The views of a scene show one set of named points, each view turned or mirrored, shifted and resized as a whole, with a little noise and some points left out.
(in the rows, 128 means zero)

Scene 1
View 1
nef: [150 106 134 118 143 118 137 105 114 141 138 128 127 111 116 147 124 131
 123 144 144 122 111 114 119 116 119 135 108 134 137 136 160 105]
kun: [140 108 133 124 131 127 140 115 123 136 139 128 126 115 116 159 128 131
 117 146 136 120 126 101 123 132 122 146 122 143 142 123 150 108]
vaso: [134 111 125 114 140 139 138 130 126 133 139 125 133 124 133 152 118 129
 115 149 138 131 126 109 138 126 119 142 123 140 125 126 140 121]
Vof: [119 126 119 118 137 135 128 136 127 112 140 142 132 127 126 153 126 128
 115 154 140 120 123  96 137 113 109 138 129 122 117 117 139 121]
tibu: [122 117 118 113 142 136 131 142 124 118 133 137 134 122 137 138 118 137
 110 146 145 124 130 104 146 116 109 140 129 134 106 117 136 127]
Vuzu: [124 113 121 117 151 140 131 132 122 127 155 131 134 121 142 134 108 130
 123 151 145 131 114 111 141 117 118 141 125 125 102 134 142 134]
napin: [157 108 130 106 134 120 143 116 119 137 122 133 131 117 115 151 128 132
 107 141 140 126 127 118 126 110 111 123 103 150 139 122 149  97]
feso: [125  94 116 103 122 125 136 129 129 133 132 142 116  94 125 150 122 139
 118 150 151 111 124 110 136 115 104 140 116 130 115 110 140 109]
zivoz: [137 118 119 110 142 137 132 131 124 130 124 128 133 128 133 154 120 128
 113 149 143 129 123 111 139 118 116 140 120 136 124 127 138 118]
seli: [135 123 124 113 140 145 139 130 126 132 148 127 135 139 132 161 117 120
 117 155 132 139 120 108 137 125 126 136 123 134 130 135 136 122]
vik: [122 116 119 115 140 141 130 136 128 123 140 132 131 122 134 149 117 131
 117 153 141 124 124 102 142 124 115 145 130 129 114 122 136 128]
bano: [145 106 124 105 119 127 144 119 128 138 131 134 121 115 115 171 130 124
 115 153 135 125 123 110 125 119 115 132 111 140 145 119 144  99]
deve: [113 110 121 120 139 139 133 137 129 121 161 141 128 115 136 141 113 132
 123 153 141 123 119 100 141 120 115 144 132 121 106 122 139 133]
tofa: [117 126 123 120 131 131 134 139 126 109 153 153 130 124 117 151 129 129
 109 153 134 119 126  92 133 110 107 129 130 122 118 111 142 118]
rer: [116 120 113 113 133 135 129 145 128 113 132 143 130 118 129 146 123 135
 109 150 145 116 131  98 145 113 104 139 130 128 107 111 135 122]
Fafo: [140 112 127 113 129 123 138 119 122 131 134 139 123 115 112 160 130 127
 116 150 138 119 120 106 124 114 111 132 114 133 138 122 150 103]
dagik: [148 102 129 111 133 135 148 118 126 147 140 122 128 120 127 161 118 126
 116 149 133 134 124 115 131 130 124 138 114 149 139 128 141 111]
fida: [135  96 124 104 124 131 148 128 130 138 147 137 123 106 126 152 115 133
 113 148 138 127 130 113 137 121 115 134 115 145 124 113 137 112]
somip: [163 106 135 115 145 123 139 115 113 142 104 118 137 120 119 146 127 137
 103 130 143 126 136 116 128 122 119 136 110 165 141 127 150 102]
ler: [147 127 128 120 147 122 127 117 114 123 118 131 136 129 115 149 133 129
 113 145 145 124 116 105 123 109 113 133 116 132 133 135 154 106]
Vor: [154 100 135 122 139 133 143 116 120 147 118 112 134 118 123 156 123 134
 111 136 139 126 137 110 130 140 127 151 120 163 145 127 146 111]
nole: [112 125 108 109 128 137 120 142 133 112 130 143 120 120 128 164 127 127
 121 162 147 114 118  96 137 113 106 145 130 107 115 117 135 121]
mok: [144 109 124 103 152 126 138 133 116 128 130 137 140 116 135 123 115 141
 103 136 148 132 129 121 143 103 107 125 111 151 107 120 142 116]
Tapod: [146 110 123 101 118 128 149 124 130 135 137 140 124 120 115 172 132 124
 107 152 128 129 129 109 129 114 114 124 110 143 147 114 138  96]
Mitel: [154 110 124 105 149 123 130 113 115 138 117 124 133 117 128 144 121 132
 119 143 153 129 111 123 130 107 115 132 104 136 125 139 150 106]
Savon: [143 134 124 112 139 141 136 132 124 125 131 131 140 148 125 167 127 116
 107 153 129 138 125 107 135 115 120 126 119 139 139 128 135 111]
reb: [137 143 128 124 154 128 126 121 114 113 142 139 141 142 119 150 129 120
 115 152 136 130 110 101 123 103 117 125 120 120 129 139 153 115]
rur: [132 104 119 111 143 142 133 131 127 137 130 120 131 118 142 146 112 134
 118 148 147 130 124 113 144 129 120 151 124 139 113 128 134 126]
View 2
Mitel: [108 136  95 105 138 146 137  83 118 145 139 102 146 107 122 131 131 124
 118 165 150 101 127 100 139 158  99 113 111 147 138 121 110 157]
seli: [117  72 125 111 134 117 141 102 130 126 121 116 122 126 124 102 153 141
 127 165 137 107 142 119 127 149 101  98 119 142 152 104 127 133]
kun: [119 113 115 110 121 107 150 118 115 121 125 134 141 105 150 116 162 144
 142 161 148  99 116 135 137 157 109 127 112 154 139 111 109 151]
vik: [110  88 105 121 130 131 142 112 130  97 127 119 120 135 133 109 150 129
 129 188 142  84 129 133 126 153 107  98 109 120 143 121 114 117]
vaso: [109  95 118 114 129 127 139 108 127 115 127 114 131 129 134 113 151 137
 128 180 138  98 127 122 133 154  97 108 108 139 145 108 114 133]
Savon: [114  82 117 118 151 130 152  99 126 136 139 116 134 124 121 106 164 144
 142 155 140 115 137 126 124 169 105 105 121 126 154 100 128 139]
somip: [112 140 125 108 133 142 156  99 117 150 150 114 177 115 142 129 151 139
 138 167 136 105 108 107 141 176  90 135 110 152 147  94  95 174]
zivoz: [105 100 112 116 136 140 145 100 133 121 140 115 136 128 125 113 145 134
 134 173 143  96 128 119 131 160  98 101 110 129 146 111 117 136]
feso: [ 91 127  73 130 123 143 125 115 122  96 129 115 129 104 135 142 160 131
 135 186 148  92 111 146 143 155 116 112  78 131 125 129 111 132]
rer: [103  96  82 134 143 147 148 119 127  97 140 116 122 135 129 118 161 127
 138 191 143  87 126 149 119 167 115 101 106  97 143 125 114 112]
mok: [109 127  98 126 146 159 136 102 119 130 138  74 151 132 123 140 155 119
 106 202 124 103 127 112 125 172  97 120 109 125 155 115  96 135]
tofa: [116  83  79 133 150 123 151 126 115 110 127 118 112 119 133 117 181 132
 138 168 142 102 136 164 115 164 128 108 121 106 153 131 119 119]
tibu: [108  94  99 131 141 149 150 119 128 100 140 105 130 145 132 116 159 125
 133 202 133  86 127 138 117 171 106 104 112  99 154 117 103 111]
nef: [117 135  96 101 127 118 140 101 105 142 122 115 142  94 139 132 144 132
 121 157 157 101 127 114 136 149 109 127 117 162 136 129 108 159]
Vor: [113 119 142 104 115 121 154 111 124 129 137 127 168 119 153 115 148 149
 142 174 138  98 105 113 144 168  85 130 104 164 141  90  97 163]
dagik: [112 101 128 110 120 118 132 105 124 128 120 115 139 107 139 120 160 146
 128 168 134 112 124 119 143 150  97 118  97 167 140  96 116 151]
Vof: [111  87  87 125 145 132 152 116 123 107 136 121 114 131 127 109 157 129
 139 173 150  93 135 146 117 160 118  98 119 103 147 128 121 118]
rur: [104  98 118 113 120 138 133 103 137 101 128 110 134 135 135 114 135 131
 122 196 138  83 124 113 137 151  92  99  99 135 139 112 108 127]
Fafo: [110 117  91 117 136 125 144 106 111 134 132 126 134  97 132 127 165 141
 141 147 152 108 122 138 134 160 115 121 108 141 138 119 120 154]
Vuzu: [118  91 104 114 132 129 133 106 122 105 113  97 119 137 128 117 140 116
 102 201 140  83 145 118 124 143 104 100 121 129 149 132 107 115]
deve: [114  84  90 126 128 122 136 125 122  87 111 109 108 132 135 115 155 124
 117 199 143  81 138 142 121 143 116  99 115 121 144 136 110 107]
nole: [ 98  87  76 128 139 140 145 110 133  92 139 136  99 122 122 111 151 130
 150 167 162  84 129 152 125 156 124  86 102 100 133 134 133 113]
Tapod: [102 103 100 129 139 126 134 107 122 136 133 123 135  92 128 127 186 157
 150 145 137 132 122 145 141 165 111 123  90 151 143  98 132 157]
fida: [103 108 102 127 125 130 124 116 123 110 119 107 134 109 137 135 175 142
 125 183 130 110 119 139 141 154 105 121  83 150 138 108 115 138]
View 3
reb: [130 176 119 153 110 143 115 123 130 121 145 136 102 138 149 131 136 161
 125 140 140 119 133  97 153 108 140  97 129 147 139 135 124 110]
deve: [145 139 115 164 121 138 113 118 147 120 144 121 147 133 146 131 116 139
 157 115 135 144 147 118 153 124 144 100 137 125 112 154 127 105]
Fafo: [137 155 111 155 109 131 123 152 127 128 132 154 124 122 146 124 143 129
 129 122 123 115 131 123 149 122 133 101 121 130 126 126 124 110]
vik: [134 134 119 160 122 132 117 126 151 125 140 125 143 126 139 132 119 137
 152 117 127 128 148 119 147 125 143 107 139 130 119 142 135 113]
tofa: [137 142 109 171 105 138 105 122 143 122 153 137 141 131 154 131 126 144
 134 119 133 141 134 119 156 102 143 103 120 137 130 140 121 108]
seli: [124 141 110 157 113 138 115 137 159 124 128 127 112 138 148 127 131 143
 136 122 121 125 148 117 150 131 135 110 150 138 113 127 146 112]
Tapod: [132 137 100 162  97 129 115 163 142 129 127 157 121 129 156 122 150 123
 119 115 113 119 129 135 149 126 129 110 122 134 122 112 129 112]
nef: [144 169 116 139 122 140 130 157 118 125 121 146 113 124 139 121 150 129
 136 127 132 108 138 116 146 136 128  92 128 121 117 133 128 104]
tibu: [138 127 125 152 122 135 111 121 145 131 139 120 149 131 138 132 119 138
 150 115 134 127 142 125 145 125 147 109 130 134 133 143 133 124]
zivoz: [128 139 123 150 116 131 121 138 146 131 129 130 128 129 139 127 128 136
 140 118 125 113 141 121 142 134 140 110 139 139 128 128 141 123]
napin: [139 147 117 136 111 138 117 165 123 137 118 150 118 130 143 123 156 124
 123 120 130 102 127 133 142 136 129 103 117 129 135 118 129 122]
vaso: [133 137 113 150 119 138 118 141 147 128 129 128 130 130 140 127 133 135
 141 118 122 121 150 123 147 131 138 108 142 130 116 134 141 115]
feso: [150 136 118 164 118 125 127 145 125 126 134 149 157 115 140 128 127 112
 152 106 125 124 131 137 145 135 136  99 115 120 121 139 119 113]
Vuzu: [144 145 125 149 129 142 116 119 142 118 132 115 134 140 142 130 119 142
 160 119 139 133 148 116 150 141 140 103 145 128 115 155 137 109]
bano: [132 144 106 161 106 128 126 165 136 127 125 156 123 121 149 123 147 120
 125 117 112 113 132 129 147 128 129 104 125 131 119 115 130 112]
fida: [145 129 107 153 115 137 114 154 139 129 127 138 139 129 148 124 140 119
 139 108 124 129 140 140 148 138 131 106 127 120 113 130 130 109]
nole: [131 140 122 186 109 117 128 117 146 117 152 143 150 120 146 134 106 133
 150 113 119 130 132 114 148 114 145 106 129 141 131 139 127 117]
kun: [131 150 105 148 116 142 122 161 138 134 132 144 128 114 140 120 149 130
 133 125 118 114 152 116 147 115 137 100 133 122 112 126 128 102]
dagik: [133 140 105 144 116 139 120 163 145 131 117 138 117 128 145 119 150 126
 134 118 117 115 149 128 147 140 130 107 142 122 107 121 140 107]
mok: [149 133 130 125 125 143 104 135 124 136 122 120 134 144 137 130 135 133
 143 113 151 114 129 138 143 147 138 108 117 127 143 141 133 132]
somip: [131 143 121 116 123 144 119 166 123 150 114 139 122 121 128 121 160 128
 126 125 125  86 146 127 136 132 138 106 124 128 135 114 138 129]
rur: [134 131 125 146 128 133 124 136 149 129 124 119 139 128 133 126 122 131
 156 112 125 117 153 124 140 143 141 109 148 127 114 138 145 120]
Mitel: [141 161 133 134 125 132 131 150 119 129 115 139 112 132 136 126 140 131
 141 122 135  98 130 121 139 151 131 101 130 130 132 132 136 123]
ler: [130 167 125 142 115 137 124 141 124 130 134 143 112 126 137 128 142 144
 128 132 131 100 132 109 144 118 137 101 126 140 139 127 129 122]
Vof: [132 141 118 168 110 132 116 118 145 123 148 132 141 128 147 132 119 143
 142 119 129 131 137 116 151 112 144 106 128 139 132 139 127 115]
View 4
dagik: [135 139  94 118 145 150 140 111 139 127 124 131 139 143 127 144 133 131
 128 127 147 138 112 125 124 129 141 134 134 114 149 132 114 138]
nole: [136 140  85 153 124 147 130 108 112 149  97 129 122 119 139 152 105 113
 134 124 119 117 141 157 130 114 139 149 157 133 135 137 138 135]
Mitel: [116 138 101 136 146 145 126 107 121 138 140 125 117 152 126 156 131 127
 121 129 119 123 114 132 107 133 146 128 147  89 140 138 106 138]
Fafo: [132 146 109 134 137 152 131 111 122 148 109 116 138 139 130 154 131 127
 124 125 134 123 117 137 120 131 139 123 143 116 141 146 121 143]
rur: [124 127  79 143 141 131 135 110 123 129 123 141 123 130 127 145 124 123
 127 126 126 124 127 141 126 129 140 151 150 110 152 114 122 134]
Vor: [130 135 102 132 147 122 143 115 141 123 123 137 143 143 110 144 151 125
 124 123 150 130 106 127 126 137 131 129 138 102 166 122 105 147]
Vuzu: [129 115  71 138 144 149 127 110 110 123 126 143 124 134 139 149 109 142
 129 123 116 126 134 139 124 139 144 147 151 119 132 114 126 119]
seli: [141 129  88 128 134 148 137 106 124 114 120 142 135 137 138 158 112 124
 141 117 136 145 127 133 125 129 139 144 138 122 134 131 121 138]
ler: [128 136 115 147 133 137 123 111 110 134 120 126 131 145 128 170 127 123
 129 116 121 125 118 139 111 138 134 119 150 102 136 144 113 145]
reb: [137 128 110 143 127 149 119 109 100 123 115 131 135 144 143 178 108 128
 139 110 117 135 129 142 112 141 134 122 149 115 117 148 120 142]
somip: [116 136 115 135 146 119 136 110 129 134 133 125 142 146 115 155 150 125
 121 128 137 127 100 120 113 140 136 124 138  86 157 129 107 157]
fida: [125 138  87 124 146 150 140 107 132 146 116 122 141 130 131 134 129 136
 121 139 140 125 117 126 130 133 149 140 138 122 146 125 133 137]
Vof: [135 130  92 149 127 141 131 109 106 138 103 130 134 120 140 158 110 125
 135 122 120 123 136 147 127 129 139 141 152 128 132 130 138 139]
mok: [103 119  94 139 151 129 129 101 107 140 141 125 134 132 136 149 124 138
 119 141 115 125 117 121 115 145 154 142 146  95 137 113 134 144]
tofa: [135 132  98 145 131 146 130 109 102 143  94 123 148 118 145 156 107 133
 134 125 124 124 133 143 131 137 139 133 149 138 126 132 147 142]
bano: [133 154 107 126 138 153 139 109 136 145 113 116 137 140 128 149 133 121
 128 132 146 129 113 131 123 122 143 129 136 118 146 149 120 147]
feso: [122 145  84 139 144 150 132 112 125 166 109 116 126 124 128 134 130 131
 114 141 128 106 123 142 127 127 149 140 149 120 149 128 135 133]
deve: [134 120  70 141 140 151 132 113 110 135 105 138 133 121 140 144 108 143
 128 124 122 120 139 146 133 137 141 146 150 135 134 115 137 120]
nef: [130 140 104 131 148 156 125 115 124 141 124 123 131 152 123 153 136 140
 119 122 130 121 113 134 113 142 138 114 144 105 142 142 102 131]
Savon: [133 134 106 135 127 137 137 105 117 123 118 131 141 133 140 165 114 116
 140 119 133 143 122 131 121 127 139 138 141 117 135 140 126 154]
tibu: [120 121  82 149 137 129 133 105 108 136 116 136 131 120 137 151 113 128
 129 129 118 122 132 141 127 133 141 150 151 118 139 112 140 139]
Tapod: [133 153 112 121 134 153 141 106 133 146 110 113 147 135 134 148 129 120
 129 135 147 134 111 125 124 124 147 130 133 123 141 149 130 156]
kun: [141 140 103 132 140 144 136 116 132 135 106 128 146 139 120 149 138 132
 127 122 144 126 117 137 126 137 129 123 141 120 152 135 112 137]
napin: [119 144 115 128 144 141 134 105 126 147 129 114 139 143 125 154 139 125
 121 134 134 128 106 121 112 134 147 123 138  99 143 142 120 154]
rer: [124 129  86 152 130 132 133 106 106 145 105 127 133 113 136 150 111 122
 130 131 117 116 135 147 131 129 141 150 153 127 139 121 147 141]

Which points are out of place in each view (at most two, in the order of its rows)? Write - if all are in place.
view 1 => Savon
view 2 => tibu
view 3 => reb
view 4 => rur
